The views of a scene show one set of named points, each view turned or mirrored, shifted and resized as a whole, with a little noise and some points left out.
In the rows, 128 means zero.

Scene 1
View 1
Keze: [140  97  89 115 191  81 148 121 136 146 136  69 165 149 180 120 145 113
 151 151 128  88 115 118  99 169 157 157 112 177 166  37  90 213  73 180
 157  91 129 147  95 139 147  92 136 154 143]
gigiv: [ 93 102 126 136   4  51  50 123  68  46 132 114 184 173 202  28 185 109
 172 183 137 119 151  77 215 149  96  72 108 119  64 112 138 161 212 203
 167 139  97 185  65 185 132 190 128 135  98]
Fid: [136  93 101 153 128  84 126 102 151 139 132  71 180 136 211 117 145 124
 173 148 135 128 140 138 128 172 148 132 114 177 152  81 120 188 101 163
 175 134 111 170 103 128 145 135 123 109 151]
sisev: [147  90 100 137 121  97 124 145 113  99 120 100 147 111 166  76 154 140
 112 162 144 125 123 100 161 116 136  91 112 145 138 111 133 177 129 156
 104 124 119 159  94 153 160 147 147 171 128]
zogar: [138 104  98  92 161  99 142 182 117 124 139 118 148 126 176 105 163 148
  81 173 149 139 112  99 156  96 133 120 147 173 169 100 107 189 121 144
  96  94  77 115 107 168 161 126 110 174 141]
ler: [134 100  92 113 144  96 131 158 121 115 134  98 152 123 166  93 157 132
 115 166 142 123 128 104 151 128 140 113 124 156 161 102 113 188 112 159
 105 110 107 143  95 155 157 137 126 166 135]
Bez: [169  77 121 162 103  89 118 117  93  91 117 122 136 113 186  70 146 146
 103 159 142 108 103  83 151  86 118  76 107 147 106  97 154 175 147 169
 121 125 127 162  99 161 163 141 174 173 117]
Lugon: [130  93 114 141 103  79 114 114 129 122 135  94 174 144 216 101 159 129
 156 160 142 130 132 122 151 152 129 119 127 170 132  88 125 179 133 167
 169 128  97 162 101 145 147 148 125 119 142]
gel: [135  96  91 138 119  83 115 135 108  93 120  85 154 123 156  71 154 123
 139 165 136 109 133  98 151 143 140  96  99 137 134  99 123 184 121 174
 115 123 135 172  81 153 153 145 148 167 121]
nilo: [136 101  91 125 146 104 138 156 133 119 129  95 152 110 166 100 151 141
 111 166 147 139 131 115 155 122 145 109 129 159 170 111 120 180 109 143
 102 116 103 146 103 148 161 142 122 157 144]
Vaka: [148  95  75 137 173 103 147 136 141 126 121  69 149 105 149 103 138 131
 132 148 134 111 129 119 120 149 164 117 100 153 177  94 114 197  75 154
 106 113 141 165  94 133 161 122 143 167 141]
Govob: [134 103  37 140 176 124 147 154 165 116 111  27 148  76  96  86 130 129
 153 151 132 119 160 133 128 187 187 102  72 132 206 137 111 182  44 137
  59 134 172 192  80 113 163 149 145 174 144]
Vune: [153  90  89 151 143 113 148 136 159 136 127  80 157  98 182 115 143 156
 121 151 146 152 134 137 143 134 152 109 122 173 175 125 131 176  94 128
 115 135 105 162 114 129 161 149 125 134 159]
Diro: [175  76 117 149 153  61 124  92  70  98 119 109 137 149 181  68 137 108
 123 147 119  39  76  68  99 114 124 108  86 147  90  18 128 209 119 217
 160  87 169 166  78 162 155  85 202 200 104]
Suve: [151  96  84 127 163 100 143 150 120 114 123  85 142 109 148  89 145 132
 113 159 137 104 116  99 131 126 152 109 104 149 163  90 116 193  94 157
  97 107 136 152  92 148 163 122 149 184 133]
luvo: [133  95 108 122 141  73 123 127 108 115 136  97 162 149 188  92 157 116
 136 159 132  99 113 101 135 141 133 127 117 162 131  61 110 198 121 186
 151 100 115 153  91 155 148 117 137 159 127]
feb: [148  83 119 167 110  69 117  78 130 125 132  85 175 144 224 100 148 122
 168 146 134 105 123 123 126 158 131 121 105 169 113  63 134 188 123 180
 192 131 122 179  97 136 143 134 149 118 139]
robak: [159  85 111 149 169  89 156  96 165 174 141  80 171 133 234 148 142 140
 148 138 140 128 115 148 103 147 146 151 135 205 161  60 119 196  84 151
 188 117  97 151 123 122 150 112 121 108 170]
View 2
Vune: [136 133 121 129 119  88 156  83 136 165  90 107 182 109 105 129 149 140
 107 140 134 127 144  94 156 124 150 163 125 169 152 148 142 127  39 137
 108 131 136 152 142 118 170  81 112 121 122]
Govob: [ 87 137 112 104  35  54 203  74 112 170 116 114 189 172  83 113 136 154
  80 169 141 122 143  63 156  76 172 122 196 180 110 156  98 137  52 113
  51 168 154 157 155 102 144  92 139  93 124]
luvo: [155 118 134 107 135 108 143  59 117 108 146 124 172 136 145 105 162 153
 133 106 152 139 102 150 186 103 100 150 117 156 143 167 124 158  58  80
 120 130 100 120 101 155 154 123 107  99 113]
Keze: [137 122 126  97  97  82 175  64 109 127 122 152 191 146 129 122 181 145
 128 125 199 153 103 164 187  76  94 168 130 139 131 184 127 147  29  76
  86 122 113 131 134 190 167 105 102  87 142]
ler: [148 124 124 117 118  99 154  79 125 119 140 112 174 134 128 132 150 158
 125 132 134 133 122 125 185 114 130 150 136 188 158 156 126 153  44 120
 110 149 112 137 114 121 148 118 100 114  98]
Suve: [142 124 122 114  95  92 155  84 132 127 151 118 170 155 132 132 130 149
 129 132 149 132 122 111 160  91 121 132 151 178 141 158 133 152  45 112
  88 152 127 132 126 130 138 117 102  98 103]
Diro: [168 113 138 107 122 115 112  61 133 103 202 130 156 188 189  84 113 124
 168  75 166 139  92 141 137  70  53 113 131 127 109 165 149 167  90  40
 111 124 108  89  93 180 125 146 111  63 122]
sisev: [150 126 127 125 129 102 136  73 134 130 151  99 164 136 135 110 126 153
 127 121 108 120 127  98 159 122 132 131 137 181 148 140 134 153  70 114
 118 147 117 129 107 106 140 119 114 110  93]
Fid: [133 126 130 114 136  99 161  51 110 160  89 126 186 109 106  87 190 144
 102 116 153 135 125 130 179 118 128 173  99 130 131 165 125 132  63  82
 126 108 115 139 124 161 188  82 127 106 150]
gel: [139 121 125 113 117 103 148  57 116 126 154 104 166 148 129  92 141 159
 114 119 115 125 122 106 171 111 136 128 142 173 129 150 114 155  84  89
 117 146 108 128  96 118 138 125 128 102 101]
zogar: [168 127 126 121 132 103 144  97 141  98 137 117 174 115 136 170 149 164
 140 138 134 136 116 142 192 127 120 157 129 208 190 156 142 158  11 153
 114 155 114 139 118 117 144 124  77 126  78]
nilo: [148 130 123 122 117  95 155  85 131 132 124 107 176 123 119 138 147 157
 120 140 128 129 130 110 177 120 139 152 133 190 161 149 136 146  38 134
 108 146 123 145 128 116 153 106 102 120 100]
Bez: [168 125 134 135 151 124 101  76 150 127 167  92 147 141 161  99 106 133
 148  95 102 117 125  95 134 123 110 118 117 167 145 136 159 157  89 103
 141 131 119 111  95 118 138 126 111 105  94]
Vaka: [125 129 121 111  83  78 171  75 124 148 125 121 184 152 119 126 146 144
 114 143 158 134 128 106 158  87 129 137 153 164 131 160 127 142  45 108
  81 144 134 142 142 137 152 102 112  97 124]
feb: [148 121 138 119 154 115 134  45 118 152 112 122 174 116 133  68 174 137
 115  92 143 133 123 129 162 117 111 162  89 115 123 162 135 138  89  63
 141  97 107 121 105 170 182  96 130  99 146]
gigiv: [173 104 145 123 207 149 106   9  99 102 168  75 140 108 141  29 160 187
  99  74  34 107 114 121 210 174 148 138  89 176 139 144  84 177 155  59
 198 130  59 105  17  90 145 151 158 118  75]
View 3
robak: [110 143 190 123 139 130 191 163 141  46 131 171 134 100 191  59 168 166
 169 118  88 174 101  72 147 169 103 109 135 159  80 126 152 117 104 134
 144 118 102 145  60  86 170  85 127 153  50]
Suve: [117 122 139 137 134 152 153 113 113  87 110 136 140 100 196  77 129 143
 167  81 117 143 107 125 143 146 124 151 129 127 105 140 170 148 116 124
 141 115 118  95 113 111 142 117 117 119  99]
zogar: [121 112 160 178 104 159 143 135 128  98 133 151 126 111 172  90 114 110
 152 103 117 135 105 121 141 144 139 156 143 144 144 121 178 147 108 102
 118 143 123 104  85  97 163 108 120 153  88]
nilo: [120 125 149 166 117 152 165 125 125  90 110 143 145 100 173  76 120 127
 149  95 102 139 112 116 139 147 138 142 128 135 118 132 166 158 106 122
 148 130 117 105  80  94 142 101 125 132  96]
Fid: [112 150 160 146 147 138 192 147 130  75  94 145 146  87 186  64 151 166
 168 105  63 176 112  80 152 163 116  86 139 146  87 147 148 137 112 143
 152 104  99 119  65  76 148  78 134 142  67]
sisev: [114 126 142 167 127 157 168 105 117 104  99 126 159  93 181  77 112 130
 151  80  98 136 115 126 132 160 141 119 122 126 130 140 179 149 106 116
 139 111 113  82 112 101 124  96 124 133  99]
Lugon: [116 143 159 168 136 147 184 141 125  93  95 140 149  88 179  73 133 150
 161 104  63 172 120  90 149 168 131  77 143 146 119 144 161 136 110 124
 135 104  99 106  77  74 142  72 137 158  70]
ler: [119 127 144 164 125 156 154 126 119  97 108 139 135  99 179  86 117 131
 159  93 101 148 114 115 144 144 132 136 138 134 123 140 163 154 113 118
 132 122 114  95  94  94 148 104 124 137  94]
Vaka: [117 131 137 124 142 146 164 123 118  72 105 142 140  96 196  70 141 153
 168  85 111 147 109 115 142 140 119 152 124 129  85 140 155 155 115 141
 163 113 114 106  93 106 142 112 119 110  95]
gigiv: [117 147 121 229 138 181 173 103  97 168  49  89 173  71 166  92  83 136
 153  83  15 180 150 110 148 177 162   7 155 128 176 179 182 146 122 106
 104  77  97  45 118  57 105  50 152 175  87]
Govob: [121 135 102 124 148 137 169 109 120  76  73 128 146  90 192  65 128 154
 160  71 112 133 115 122 142 116 124 186 107 109  57 150 134 194 116 173
 211 119 118 101  75 104 124 123 112  64 129]
Diro: [101 124 147  97 159 162 143 104  87  90 115 126 149  92 228  78 143 179
 199  64 108 176 110 125 149 185 106  83 145 132 113 160 200  95 132  94
  93  63 113  66 190 134 140 115 119 147  74]
gel: [114 133 127 158 140 161 161 109 107 108  86 120 153  88 187  79 116 145
 163  80  85 153 122 120 144 155 134 106 134 125 119 154 170 151 121 124
 141  99 111  77 115  97 129  95 125 127 101]
luvo: [114 132 145 146 142 158 150 134 109 100 106 138 133  96 196  84 132 153
 178  93  86 171 118 102 153 156 120 100 152 141 117 152 171 127 125 112
 113  97 109  90 111  94 155  99 127 150  73]
Vune: [119 133 165 157 125 139 191 129 137  70 108 148 156  99 171  61 133 138
 145  97  96 136 107 105 133 155 131 139 111 134 100 123 158 158  95 138
 169 130 109 122  60  90 136  88 124 126  92]
feb: [110 152 162 139 157 143 188 135 119  82  95 136 156  82 194  63 149 172
 173  96  62 184 120  86 148 181 117  56 138 143 102 155 165 118 112 128
 135  86  95 105  98  85 136  70 133 153  62]
View 4
luvo: [116 162 110 114 161 139 115 135 131 155  99 113 142 124 115  95  94 121
 128  98 120 139 130 163 132 158 114 115 143 137 120 125 106 116 137 132
 121 123  96 112 145 136 161 113 106 135 123]
gel: [125 140 102 120 148 140 114 124 117 164 106 108 148 132 110 101 123 124
 129 109 132 107 135 161 123 141 121 115 131 126 141 141 119 119 133 143
 108 117  94 114 140 121 156 121 114 140 105]
Suve: [120 132 113 119 159 144 114 132 127 158 102 104 148 117 116 104 111 129
 119 105 119 128 134 139 125 152 122 108 117 111 152 134 122 112 125 152
 139 132 105 121 135 122 145 146 134 135 120]
nilo: [122 142  97 121 143 156 117 124 124 149  87 123 152 131 104 104 111 142
 113 101 125 122 133 148 122 129 104 117 126 106 144 121 110 113 135 140
 126 128 124 115 122 127 143 153 136 142 132]
Lugon: [106 169  95 123 143 143 115 132 126 133  90 122 148 148 104 103 107 133
 118 100 133 131 137 183 126 135  88 137 152 123 115 126 104 134 145 121
  99 117 111 108 134 145 167 116 100 144 121]
Keze: [ 90 171 123 129 174 128 106 140 152 146 100 100 140 112 108 109  76 119
 107  89 125 172 112 146 126 180 104 126 134 113 121 137 107 126 128 131
 152 134 104 124 140 133 149 125 112 120 129]
zogar: [133 144 101 109 147 169 125 125 124 151  75 135 149 121 110  89  89 146
 116  96 107 132 135 138 134 131 111  98 131 123 136  98 102  92 139 140
 132 127 128 106 127 133 142 158 145 150 153]
Govob: [105 118 110 149 152 128  96 113 129 170 112  91 156 127  88 132 136 131
  96 100 164 110 109 125  99 147 114 130 102  66 171 178 131 132 107 154
 144 130 115 140 118  90 125 165 148 117 100]
Vune: [109 139  96 129 133 149 113 127 123 132  82 118 157 146 101 116 125 146
 101 107 139 122 141 160 113 121  90 138 125  85 150 136 115 135 131 137
 120 133 130 123 115 129 148 159 131 142 124]
gigiv: [146 158  68 113 130 151 123 110  90 175 104 134 145 165 104  79 135 122
 162 114 142  60 140 213 128 113 117 112 173 176 105 122 104 114 161 119
  36  77  75  86 149 127 185  66  78 160  88]
sisev: [130 132  99 111 142 152 120 128 115 153  96 112 151 135 118 101 125 133
 130 113 124 109 148 160 126 129 117 112 127 119 150 126 117 114 135 146
 110 124 107 111 134 129 156 139 124 148 116]
ler: [123 142 102 118 148 149 115 124 124 157  89 121 150 127 105  99 103 137
 118 100 124 124 129 147 124 139 112 110 131 118 139 122 109 106 133 140
 124 121 113 112 129 124 145 141 128 141 130]
Vaka: [105 139 115 129 157 136 110 131 136 152 100 101 150 122 107 115 112 129
 105 101 135 137 126 141 119 155 110 125 116  96 153 146 122 126 121 144
 142 136 111 128 132 120 142 149 128 128 117]
Bez: [133 130 103  95 139 153 130 140 111 144 101 104 145 135 137  94 133 128
 142 124 102 109 172 174 137 130 120 111 127 141 154 120 127 118 143 150
 103 129  91 107 144 145 174 128 111 156 110]
Diro: [117 147 133  95 177 127 118 159 133 159 125  80 134 105 152  90 105  99
 152 119  93 149 156 163 145 184 141 102 122 160 143 131 127 118 133 154
 132 136  57 115 170 145 178  92  88 131 100]
robak: [ 77 183 116 126 153 134 109 151 150 106  78 110 146 134 106 117  88 131
  96  92 123 184 135 172 129 154  71 154 143 100 120 127 102 148 137 123
 144 143 127 123 128 160 161 137 104 132 140]
Fid: [ 88 173 104 134 147 131 106 136 137 127  90 113 148 145  99 116 105 129
 106  95 142 148 128 179 120 146  82 149 148 108 118 143 106 147 137 120
 117 125 113 120 130 142 165 120  98 132 117]
View 5
robak: [174 141 133 128 119 142 123 167  88 117 135  49 126 142 131 157 160 123
 128 139 163 129 153  85 163 166 151  85 105 129 177 148 103 120  88 103
 128  92 113  93 131 120 178  91  79 158 165]
gel: [134 143 149 132 113 121 134 145 125 143 114  86 114 102 139 106 177 130
 126 133 143 154 112 119 138 141 141 135 134  99 153 142 115 143 112 129
 155  99 135 113 120 129 143 117 123 138 121]
Vune: [144 135 134 113 119 139 121 162 128 131 115  84 148 125 151 131 162 126
 109 154 152 158 129  97 146 136 157 127 113 134 173 146 103 125  91 132
 120 107 130  91 150 130 157  96  97 146 133]
Fid: [170 149 130 135 119 133 133 167 102 129 129  51 110 125 136 138 178 141
 133 133 147 140 140  96 159 158 155 116 116 118 167 140 106 132 103 126
 143  95 126  93 123 132 169  95  84 163 147]
luvo: [145 148 151 143 120 120 133 143 105 132 125  77 109 118 130 123 175 126
 141 124 156 139 125 102 145 162 138  99 132  92 162 142 113 136 111 106
 153  90 133 121 114 125 147 116 121 140 143]
Vaka: [148 135 124 129 100 134 118 151 124 135 130  74 142 108 143 117 153 107
 105 135 158 153 119 121 154 147 158 117 124 118 176 153 121 119  97 111
 136 101 116 107 128 132 151 106 116 137 113]
Keze: [164 148 126 149 108 133 122 149  97 124 146  51 126 120 129 137 160 106
 124 116 169 136 132 105 167 177 152  80 123 109 180 149 124 120 102  87
 147  94 114 123 107 132 157 105 114 146 135]
Suve: [134 135 141 128 104 130 121 141 125 136 122  90 141 110 141 111 153 105
 111 138 158 152 113 116 145 144 146 111 130 108 170 154 116 127 100 107
 140  98 120 116 127 127 142 117 131 126 118]
Bez: [121 135 182 110 112 119 143 141 110 140  91 114 103 116 132 105 168 126
 136 156 142 139 118 116 124 122 123 132 131  95 143 148  95 152 104 123
 155  90 128 105 136 105 149 124 119 119 146]
Lugon: [149 147 150 131 133 125 138 160 104 133 114  71 107 124 136 136 187 151
 144 137 145 145 135  89 144 154 144 119 121 107 158 134 102 144 108 134
 147  95 142  99 129 127 160 103  94 160 157]
sisev: [122 138 159 120 118 123 131 144 126 139 105 104 124 112 144 109 171 126
 124 147 146 156 113 110 133 131 139 130 131 103 157 143 105 141 105 130
 144  98 138 109 137 122 144 117 121 129 130]
ler: [129 141 149 131 123 126 122 144 127 136 119  94 139 114 145 122 167 121
 124 138 159 159 118  97 136 148 147 109 129 105 169 141 110 132 104 119
 135 100 141 119 132 131 139 113 127 137 131]
zogar: [113 138 163 125 136 129 114 136 131 128 116 112 158 128 150 137 163 116
 131 145 171 163 123  74 128 151 141  83 126 104 176 142 101 127 100 111
 125 101 148 128 147 124 131 113 138 131 145]
Diro: [142 144 174 137  86 112 147 129  83 134 118  86  81 110 105  95 159  97
 140 126 151 112 118 143 145 148 115 103 142  74 144 157 119 146 108  79
 179  75  94 127  93  97 154 135 132 110 140]
Govob: [146 134  95 130  85 134 112 157 152 147 136  72 158  86 154  94 153 106
  74 135 145 173  98 150 160 133 177 155 125 133 178 156 130 114 100 132
 131 115 115  98 130 151 143 107 120 136  69]
gigiv: [119 162 184 139 150  98 162 147 119 155  89  95  56 101 136 104 230 189
 181 127 113 156 109  98 115 141 125 160 148  68 120 113 100 183 141 170
 176  90 178 110 115 132 139 123 120 162 153]
nilo: [129 136 145 123 124 133 118 149 133 134 117  96 146 118 150 126 165 123
 118 146 158 162 121  95 137 142 151 114 125 116 172 142 105 128  98 124
 129 103 141 110 143 132 141 108 120 140 130]
feb: [166 147 150 132 116 126 145 161  86 130 118  55  88 123 125 127 181 143
 144 133 141 126 138 108 153 154 139 121 120 106 150 140 106 144 107 121
 157  87 120  93 116 120 174 103  84 156 158]
View 6
sisev: [153 147 106 123 157 118  94 151 124 117 141 139 137 150 104 142 128 111
  99 124 109 136 126 113 138 136 137 123 111 108 139 131 116 132  92 155
 137 116 133 121 100 143 119 145 121 139 154]
Govob: [107 148 135 150 133 134  78 135 125 148 109 126 115  96 128 134 106  87
 118 141 116 131 128 155 119 122 150  94 116  97 153  92 128 156 101 120
 102 127 181 134 100 142 136 163 118 162 137]
Keze: [159 140 113 152 118 112 117 140 113 119 136 130  94 114 131 169 130  97
 117 149 107 172 131 173 128 124 128 116 111 140 148 166  97 144 139 132
 132 112 123 131  89 127 124 124  91 138 130]
Suve: [154 137 125 133 143 123  95 152 118 125 132 134 115 134 114 144 124 102
 101 138 112 148 126 134 124 123 136 126 120 111 144 142 108 140 114 144
 128 121 149 125 110 144 118 143 109 144 148]
ler: [153 144 110 130 159 121 100 150 127 116 131 133 116 141 106 148 123 102
 102 133 105 150 125 133 137 129 127 116 107 115 134 144 113 132 102 142
 135 111 134 120 101 140 121 133 116 140 168]
nilo: [149 148 108 130 157 127  94 154 132 112 128 137 111 141 104 140 114 103
 107 131 102 147 127 132 131 139 124 111 104 119 130 131 112 134 102 139
 132 109 139 121 100 138 107 135 124 141 166]
feb: [152 156  77 142 122 101 110 130 109 102 163 143 131 138 119 161 138 122
 117 123 103 148 131 141 145 148 137 113 103 139 153 145 104 132 112 149
 146 110  82 128  59 119 125 135 103 124 114]
Fid: [139 160  85 149 124 112 104 128 121 104 144 138 113 127 120 157 122 110
 127 128  96 151 130 156 143 151 133  97  93 143 144 133 108 136 111 133
 137 103 100 129  62 118 118 131 108 131 125]
Diro: [189 126 113 124 120  96 119 144  87 121 172 136 144 149 124 164 167 123
  89 139 129 157 130 119 125 114 148 162 146 115 171 186  91 136 127 173
 153 136 110 125 101 141 136 142  79 130 112]
Vune: [132 154 103 132 141 128  83 148 135 107 128 146 104 128 107 134 103 104
 113 127  94 139 128 140 127 153 127 100  95 130 131 114 111 141 106 136
 125 105 134 127  87 132  92 143 127 137 142]
gigiv: [162 172  54 124 187  94 122 123 118 103 173 125 192 188  90 168 164 135
 111 101 111 122 125  93 192 134 146 107  97  97 144 141 133 100  48 166
 161 108  70 113  61 129 185 127 117 131 182]
Bez: [169 141  97 110 150 111  92 156 115 107 161 146 150 165  99 140 140 126
  90 116 114 132 127  93 134 143 140 142 122 108 147 141 106 126  90 173
 147 120 114 119  97 144 109 149 117 129 141]
luvo: [166 144 101 137 142 108 117 142 115 111 147 133 121 140 114 163 140 110
 108 133 107 161 127 141 143 127 131 125 110 126 145 168 105 130 114 147
 145 114 111 122  89 134 132 125 101 132 151]
Vaka: [140 143 121 139 132 123  91 143 121 126 127 135 110 119 121 144 118  99
 109 141 109 149 128 149 121 128 136 113 115 117 146 131 110 146 118 136
 123 120 148 131  98 138 117 146 110 145 136]
robak: [149 152  91 149 111 115 103 140 124  91 142 147  84 122 120 155 112 105
 120 136  87 168 130 169 126 158 119 104  92 165 137 149  92 140 141 135
 136  97  99 132  68 116  84 124 109 123 114]
zogar: [169 140 114 125 174 128 104 166 137 105 124 135  97 155  97 143 116 101
  93 135  97 157 123 130 134 132 111 122 101 122 119 153 104 128 111 144
 138 104 137 113 117 142  97 123 123 138 188]
Lugon: [151 160  77 140 143 109 107 137 123  98 151 140 124 145 108 156 129 115
 119 122  97 148 128 140 150 150 129 102  90 135 138 141 108 127 101 144
 145 102  93 123  68 122 122 127 115 128 144]

In a view up to two points have been moved. Name them for each view, in the order of its rows, or write none.
view 1 | none
view 2 | none
view 3 | none
view 4 | Vune
view 5 | Govob
view 6 | none
